A landscape with many peaks, sampled at points; each row gives a point and its height.
A climber steps from a point to whichever of its 6 nearest points has the largest rise for the distance, and stops where none of them is higher. Distance is the straight distance between rows; heights are no part of it.
z_143 height 262: 125  93  92  105  97  80  90  123  95  104  82  115  100  90
z_242 height 102: 84  142  95  98  133  99  104  103  72  111  97  122  85  149
z_533 height 252: 131  83  80  103  98  91  97  128  106  108  104  120  101  81
z_85 height 355: 103  99  104  93  104  87  90  100  92  94  79  99  107  95
z_106 height 483: 77  110  130  85  112  105  111  66  93  83  83  72  113  100
z_840 height 258: 114  65  80  118  51  105  101  99  123  99  141  116  97  76
z_212 height 469: 80  109  122  86  115  96  107  76  90  87  83  87  111  107
z_71 height 366: 103  99  106  85  92  110  107  99  104  94  92  69  108  82
z_75 height 410: 77  111  137  85  101  111  120  62  98  82  88  47  122  90
z_290 height 273: 74  125  118  87  140  103  113  76  88  98  92  104  111  134
z_646 height 419: 98  89  98  95  85  125  107  103  123  98  112  61  101  76
z_347 height 318: 100  72  94  107  68  119  98  98  135  103  136  80  98  74
z_176 height 319: 103  102  96  98  107  81  90  106  86  98  78  118  97  104
z_240 height 268: 108  91  97  87  91  113  101  107  117  98  98  72  103  78
z_536 height 82: 91  150  97  98  131  100  110  112  67  116  99  124  79  158
z_301 height 161: 76  139  121  87  153  104  119  89  83  108  105  102  110  150
z_949 height 245: 133  92  83  120  101  73  78  135  80  111  87  133  87  99
z_831 height 241: 140  83  78  113  94  82  91  137  98  114  101  135  91  87
z_518 height 171: 78  132  100  96  135  97  105  96  79  106  92  124  90  145
z_616 height 602: 89  97  109  91  87  133  113  99  123  99  102  42  110  78
z_790 height 35: 145  90  70  128  97  69  87  145  81  117  97  151  85  96
z_978 height 246: 138  78  76  110  91  91  93  133  101  110  112  135  99  79
z_549 height 515: 102  102  110  87  99  98  100  98  98  89  79  80  111  90
z_153 height 377: 82  108  125  90  95  122  118  81  108  89  91  36  119  81
z_971 height 530: 85  80  103  105  73  133  99  98  138  103  130  61  100  76
z_432 height 223: 126  74  79  107  75  108  101  113  124  105  128  112  99  77
z_762 height 169: 103  115  85  115  110  75  76  113  76  107  85  142  66  130
z_457 height 388: 76  117  114  91  123  99  103  78  90  93  83  101  113  120
z_291 height 312: 90  110  101  98  112  80  88  98  82  98  79  118  99  112
z_120 height 234: 124  69  75  117  68  109  100  110  123  103  137  127  99  76
z_690 height 95: 87  134  89  105  128  94  97  109  69  107  90  131  78  146
z_99 height 244: 102  111  90  110  109  73  77  113  81  106  80  132  82  115
z_860 height 281: 114  99  88  107  107  72  77  120  86  103  80  127  86  102
z_201 height 531: 86  104  117  86  107  97  105  79  93  86  77  82  109  99
z_452 height 227: 91  116  95  103  117  81  87  102  80  101  78  128  85  126
z_845 height 330: 72  121  113  88  132  99  110  74  89  92  87  104  109  127
z_711 height 332: 90  73  101  112  62  123  99  94  141  102  138  70  98  78
z_357 height 228: 83  118  98  107  119  87  90  98  80  99  82  121  91  128
z_955 height 409: 92  105  110  90  107  91  92  94  90  93  76  99  105  100
z_879 height 304: 78  121  109  95  128  91  102  86  85  96  87  118  101  131
z_385 height 444: 89  105  121  81  98  109  108  79  99  86  85  62  110  87
z_489 height 376: 76  117  121  89  127  101  108  69  90  90  85  95  116  121
z_64 height 392: 80  115  113  93  119  88  98  79  86  92  80  102  105  117
z_376 height 298: 109  94  101  92  98  97  95  105  97  99  84  88  104  84
z_617 height 255: 121  91  95  94  95  89  92  118  98  104  87  107  97  87
z_868 height 235: 128  79  83  101  89  106  97  123  115  106  110  112  103  77
z_919 height 254: 95  58  94  134  40  106  98  95  131  98  150  85  100  79
z_540 height 390: 72  120  129  83  129  105  111  62  98  89  90  90  112  121
z_692 height 226: 90  60  101  133  44  110  94  90  140  102  147  72  102  82
z_300 height 274: 103  66  90  120  53  112  102  93  130  102  142  98  95  75
z_349 height 88: 148  81  64  127  91  80  96  143  91  116  111  154  93  87
z_109 height 175: 122  81  89  93  91  105  99  115  110  101  100  99  102  78
z_847 height 333: 106  87  96  92  82  118  103  104  126  103  115  70  101  73
z_644 height 89: 98  161  119  90  143  101  119  111  58  124  102  108  91  161
z_799 height 443: 85  111  129  82  102  108  111  68  97  83  85  58  117  94
z_602 height 92: 90  132  86  111  118  90  88  113  74  105  88  139  71  142
z_483 height 335: 65  118  146  88  105  114  123  51  96  82  93  36  117  97
z_44 height 213: 141  78  65  121  87  87  95  137  102  111  121  151  96  83
z_828 height 200: 118  81  92  91  85  115  101  107  123  100  114  88  105  74
z_174 height 238: 114  73  82  101  76  117  99  108  127  103  124  98  99  77
z_871 height 231: 134  73  69  115  76  105  96  123  114  111  124  137  100  76
z_140 height 575: 72  114  134  84  121  107  115  54  95  84  90  69  115  109
z_969 height 391: 94  78  97  102  74  127  99  99  134  102  127  66  99  76

For each start below, name the point where the climber stops.
z_291 -> z_201
z_871 -> z_201
z_85 -> z_201

Two climbers start at each pair of points below. Name the first point that both come to, or write never.
z_969 / z_240 -> z_616
z_831 / z_840 -> never
z_711 / z_919 -> z_971
